Points on a hilly landscape, in no order, each with its height.
A climber steps from a point to the highest of its 2 nearest points, and stops where none of them is higher. Distance is the straight distance between rows; heights are no part of it.
J_676 height 28.8: [175 105 125 108 150  88 124 182 156 142 154 121  70 109 152 163 155 102
 149  71 117 101  97 151 158 161]
J_304 height 60.4: [145 109 173 145 175 156 109  71 156  85 106  97 141 126  93 121 134 131
 103 100 130 153 103 134 105 102]
J_449 height 17.5: [140 134 102 136 199 142 126 112 156 183 119 103 184 107 146 113  75 106
 108 107 102 110 138 142 164  69]
J_370 height 31.0: [ 78 163 121  77 145  92 128 109 122  79 106 153  95 135 114 139 129 123
 181  76  85 146 140 119 140 138]
J_698 height 30.8: [160 158  78 100 159 138 149 109 110 162 159 119 190 110 138  93 102 102
  83 172 119 105 148 128  97 110]
J_91 height 36.9: [130 162  48 106 136  94  99 123 113 155 144 129 163 180 122 131 124 130
  95 127  75  80 133 136 134  99]
J_135 height 56.8: [153 117 179 156 146 141 149  93 117  74 120  88 165 153 118 153 168 169
  80 120 124 143 144 145 118 142]
J_500 height 38.2: [ 73 182 113 121  73 123 145 128 165 140 110 173  96 101 128 132  66 113
 121 146 169 115 144 128 116 122]
J_123 height 56.4: [111 131 172 128 159 129 147 109 100 122  93 121  89 159 111 132 134 118
 127 141 137 126  80 138 129 164]
J_794 height 72.6: [169 160 127 111 146 116 144 116 188 139 138 148 118 150 144 147 125 157
 148 117 232 131 127 163 121 143]
J_517 height 82.7: [130 182 157 117 197 133 143 183 159 141 113 157 101 129 159 139  89 148
 127 166 199 119 127 157 162 126]
J_571 height 35.3: [140 118 101 102 134 132 131  98 117 165  97 150 144 160 136  42 129 135
  67 119  90  89 126 146 122 112]
J_674 height 14.9: [127  85 161 137 144 107 142 104 116  73 163  96 110 115 129 126  96 135
  82 178 185 142  84  65 145 121]
J_897 height 34.0: [103  75  57 176  73  76 134 125 135 141 127 127 150 156  81 152 135 134
 172  96  83 114 162  96 121  97]
J_482 height 44.3: [ 89 152 151 116 121 150 146  91 143 122 148 154  88 106 121 145  90  94
 119 151 174 155 108 118 110 123]
J_940 height 13.3: [136  65 158 110 136 143 130 112 152  82 150 123 100  88 143  91 102 123
  96 155 162 147 122  76  98 115]
J_889 height 21.5: [166  60 107 131  89 164 118 144 144 132 105 138 155 126 120  95 121 157
  83 154 118 153 138  94 112  88]
J_625 height 44.5: [101  71 167 115 125 146 181 130 125 101  77 155  76  98 131 115 149 161
 177 140 102 196 122  87 124 182]
J_367 height 25.6: [100 149 110 156 123 137 157 129  53 127 109 129 106 190 124  91 165 145
 126 205 137 140 156 157 141 139]
J_433 height 73.8: [119 123 179 136 159 112 106 133 123 111  67 119  89 169 133 101 109 133
 147 103 133 136 104 151 170 136]
J_628 height 36.8: [133 111 143 152 161 164 151 132  94 138 140  93 123  83 142 115 166 105
 126 124  75 121 132 161 100 131]
J_422 height 40.4: [123 117 135 164 109 147 115 153 107 115 138  97  92  57 153 106 179  70
 144 117 114 115 152 136  65 118]
J_878 height 30.1: [ 95  81 121 110  88 137 138 144 170  88 141 141 120  97 146 195 107 125
 160 119  99 153 139  81 156 110]
J_24 height 11.6: [113 100 187 131 144 180 105 139 133  80 136 116 136  78 145  92  89  96
  99 109 134 141 111 110 136  88]
J_567 height 27.5: [123 133 122 107 128 113 121 113 127 149  92 129 139 149 108  82  80 110
  84 132 107 111  99 133 152 118]
J_252 height 22.5: [ 84 142 106 109 158  96  74 173 114  54 128 169  83 133 129 134 139 109
 184  95  93 151 110  92 111 152]
J_711 height 4.5: [113 190 153 151 188 149 124  93 137 129 135  97 148 164 108  91  98  95
 158 121 137 112 148 139 124  83]
J_556 height 38.3: [104 146 151 116 153  83 163 111 132 104 139 130 125 136  85 166 131 155
 191  92 130 149 143 127 193 117]
J_115 height 32.7: [ 71 155 170 175 100 103 200  97 106 115  74 122  91 189 120 151 120 166
 106 164 145 132 156 143 179 150]
J_483 height 51.8: [123 111 140 108  58 176 130 138 122 162 140 152 120  51 131 137 174 107
 170 147 125 163 121 120 104 174]
J_700 height 82.6: [163 155 164  79 127 110 168  88 164 144 135 151 119 128  93 144  93 180
 142 116 237 132 106 117 119 155]
J_717 height 7.9: [123 201  92 155 191 123 113 144 128 142 121 101 165 156 192 112  94 115
 157 170 113 105 171 129 145 142]
J_161 height 60.8: [150 194 110 133 184 116  69 149 110  69 164  84 180 159 157 154 135 101
  67 125  71 111 148 144 109 108]
J_817 height 12.9: [161 145 100 160 190 106 118 155 141 165 113 133 174 112 150 108 103 128
 161 124 121 122 127 126 157 129]
J_209 height 47.6: [119  72 177 139  93 143 150  95 118 177 141  84 167 109 101 127 121 115
 152  91  79 127 112 133 143 107]
J_957 height 53.4: [139 127 134 162 121 141 160  62  94 132 113  95 158 192 121 141 152 162
  98 141 120 114 140 152 129 141]
J_764 height 40.5: [158 152 110  96  66 147  85 165 121 161 134 156 141 102 102 106 164 137
 113 151 127 155 131 144 100 119]
J_544 height 32.4: [145 106 131  96  79 154 125 193 113 166  88 188  91 111  94  61 134 163
  88 159 144 156 131 159  89 114]
J_687 height 21.7: [114 114 130 135 162 145 131 113 166 171  79 112 123 129 153 110  49 100
  97 136 105  87 127 148 171 111]
J_511 height 41.1: [ 77 171 117 157 118 154 113 192  96 154  88 162 127 127 162  94 145 154
 148 186 116 131 163 147 169 129]
J_283 height 26.1: [144 165  28  86 142 122 129 120 151 184 188 126 129 102 128  96 140 127
  99 138 129  95 143 133 117 112]
J_276 height 60.5: [119 136 205 170 163 123 106 114 130 116 162  80 127 111  82 134 105  91
  97 139 166 124  87  81  90 127]
J_331 height 63.7: [155 128 184 132 165 148  79 102 121 101 170  82 175 121  76 130 137 106
  97 106 134 142  81 104 103 102]
J_806 height 59.2: [125  96 126 131  49 160 135 108 113 149 133 120 122 107 133 159 172 123
 125 153 104 139 113 143 120 146]
J_779 height 37.0: [109  58 144  92 114 138 128 150 132  94 113 159 120  89 118 161 156 159
 184 126  87 206 140 103 124 129]
J_221 height 22.6: [129  63 101 111 110 115 129 161 172  73 161 150  85 137 169 204 145 162
 161 133 157 179 128  85 156 136]
J_147 height 43.2: [125 146 156 118 137 132 156 114 134 140 153 121 169 100 109 160 145 114
 167  99 109 133 115 131 149 124]
J_771 height 61.3: [124  51  98 128  94 168 105  73 128 167 128 120 180 184 149 100 122 116
  98  93  97  70  89 121 158  96]
J_229 height 70.2: [149 153 118 143 175 146  65 104 128  70 154 100 166 156 115 148 137  64
  68 108 100 144 117 120  90  80]
J_883 height 26.6: [ 98 121 120 165 126 106 201 130  98 142  96 134  94 178 156 125 131 157
 122 173 152  91 160 168 161 135]
J_54 height 49.1: [161 191 104 100 169  74  84 149 125 115 156 115 163 160 147 146 106 115
  77 118  85 115 124 126 148 122]
J_919 height 21.4: [130 155  49 167 116 110 111 113  96 163 183 118 165 186 109 158 107 130
 125 187 140 114 116  93 154 111]
J_822 height 73.7: [176 109 176 101 120 135 164 119 135 149 126 147 133 128  84 100 120 180
 175 116 216 157  86 122 133 144]
J_515 height 54.2: [106 128 222 136 119 119 112 161 130 116  83 112  93 163 140 158 105 112
 148  76 151  81  90 151 164 166]
J_205 height 68.2: [160 129 130 133  62 178 104 118 133 141 146 134 132 126 148 137 188 136
 168 120 165 135 154 179 125 153]
J_617 height 31.3: [112 171 147 141 150 149 152 152  67 125 103 134 142 143 149  74 153 128
 156 174 110 124 170 139 154 139]
J_616 height 57.1: [162 134 159 182 156  92 141  94 119 143 178  43 126 148  79 156 121 105
  98 139 168 123  88  97 116 156]
J_118 height 64.8: [122 187 141 101 149 122 126 136 147 158 104 153  75 167 165 153 125 153
 174 130 184 112 129 200 147 146]
J_269 height 31.1: [ 85 136 113 101 104 102 133 127 175 112 107 174  72  98 116 130 106 133
 124 106 115 134 132 154 103  89]
J_924 height 14.6: [107 124  52 111 110 101  47 167 102 105 148 134 113 126 115 114 166  92
 153 121  73 156 116 103 113 145]
J_407 height 48.1: [135  78  75 128  99 157  88  95 142 163  75 148 168 165 149  63 107 120
  81  88  84  87 131 109 144  90]
J_295 height 5.6: [117 194 138 148 182 170  94 128 132 149 128  90 151 143 159 123  88  86
 134 158 126 127 163 134 110 115]
J_275 height 45.4: [120  90 158 124  95 142 144 188 136 118 160 138  92  20 154 154 157 107
 142 126 119 143 130 129  82 141]
J_96 height 58.8: [132 182 112 158 156 124 101 205 126 129  97 165 136 126 154 126 133 155
 132 185 170 125 155 137 143 139]
J_391 height 42.1: [126  61 125 144  63 106 163 114 119 145 131 108 147 115  92 123 163 137
 175  84  79 118 146 105 141 124]
J_414 height 31.2: [139 153  95 136 164 129 152  79 124 138 120 110 112 122 138 116 127 101
  51 134 111  89 162 170  49 113]
J_891 height 45.8: [151 160 136 102  94 146 124 167  86 149 153 136 155  60 119  79 168 111
 166 138 121 142 120 132  73 151]
J_68 height 16.3: [159 115 111 102 129 102 140 158 148  95 172 168 117 126 148 168 155 173
 171 102 194 160 135  75 150 162]
J_125 height 39.8: [164 114 157 135 121 125 121 157 171 121 152 148 104  62 161 174 141  95
 139 103 130 125 119 140 105 170]
J_520 height 20.5: [167 143 117 138 158  90 125 148 154 146 122 129  98 100 116 141 148 103
 135  43 123 103 121 187 104 130]
J_980 height 52.8: [145  99 112 114 109 156 120  55 114 163 139  91 180 135 129 111 128  87
 121  90 103  98 114 126 124 108]
J_165 height 17.2: [118  69  69 115  69  96  73 181 147 113 151 136 100 107 126 130 154 125
 163 119  78 158 159  89 126 144]
J_714 height 43.0: [ 99 139 204 143  76 121  96 175 126  87  68 155 105 165 148 122 124 158
 139  96 182  95 133 131 141 154]
J_348 height 28.1: [ 90 193  60 130 137 115 112 124 105 146 174 107 197 170 139 160  96 105
 134 179  73  84 133 112 173  98]
J_933 height 25.9: [120 156 114  73  93 109 144 150 173 166 150 170 100  72 108 130 143 124
 118 123 144 116 133 186 119 108]
J_699 height 48.6: [162 142  98 138 132 109 149  65 127 116 148  83 176 193 116 148 149 134
 145  78 131 116 130 124 111 158]
J_888 height 63.8: [124 127 178 133 124 137 168  84 132 175 102 164 136 114 109 103 128 182
 202 121 191 166 127  98 136 175]
J_9 height 19.2: [187  66 123 153 129 144 121 145 109  85 141 111 158 130 115 136 130 167
  90 145 132 173 121  92 112 119]
J_785 height 25.5: [143  74  97 139  98 178  99 187 115 155  77 167 120 148  88 103 133 158
  84 166 102 161 128 137 118  86]
J_750 height 24.9: [101  73  78 117  66  92  96 158 151 119 147 144 128 128 122 155 144 151
 143  88  97 103 164 123 160  94]
J_993 height 54.3: [117 127 185 117 117 130 176 144 120 123  77 167 130  97 129  99 127 195
 167 127 146 158 133  93 147 172]
J_2 height 45.3: [166 108  78 136  77 118  97  82 103  89 157 107 147 170 119 135 161 124
 121  98 113 124 126 111 114 135]
J_146 height 48.7: [ 89 119 131 153 128 133 143 100 133  98 131 113  75 147 124 179  97 100
 117 140 147 114  98 146 113 134]
J_39 height 17.0: [136  68 140 144 166 117 145 130 109  68 160 113 121 125 127 158 126 150
 104 165 123 164 110  62 147 159]
J_244 height 36.6: [ 99 150 199 154  96 101 152 140 111  96  69 152 101 164 114 168 115 169
 104 135 183 117 131 142 135 150]
J_361 height 21.6: [133 167  71  63 146 113 147 107 140 170 147 170 123 103 146 140 117 127
 115 137 138 104 117 179 118 131]
J_350 height 33.9: [126 163 126 129 178 128 176 111 108 161 150  84 130  73 163 103 117  81
  85 153  89 107 152 143  77 133]

Where does a climber stop that starts at each point below?
J_449 -> J_771
J_933 -> J_433
J_878 -> J_700
J_883 -> J_433
J_544 -> J_205
J_940 -> J_205

Call two points neighbours if one is among the 2 nearest of the other. Go from one point of each pair to the other, from neighbour to neighbour, staying as high as possible. Name the lowest point that can't be avoided.
J_771, J_229 -> J_2
J_771, J_205 -> J_24
J_517, J_433 -> J_367
J_517, J_700 -> J_118
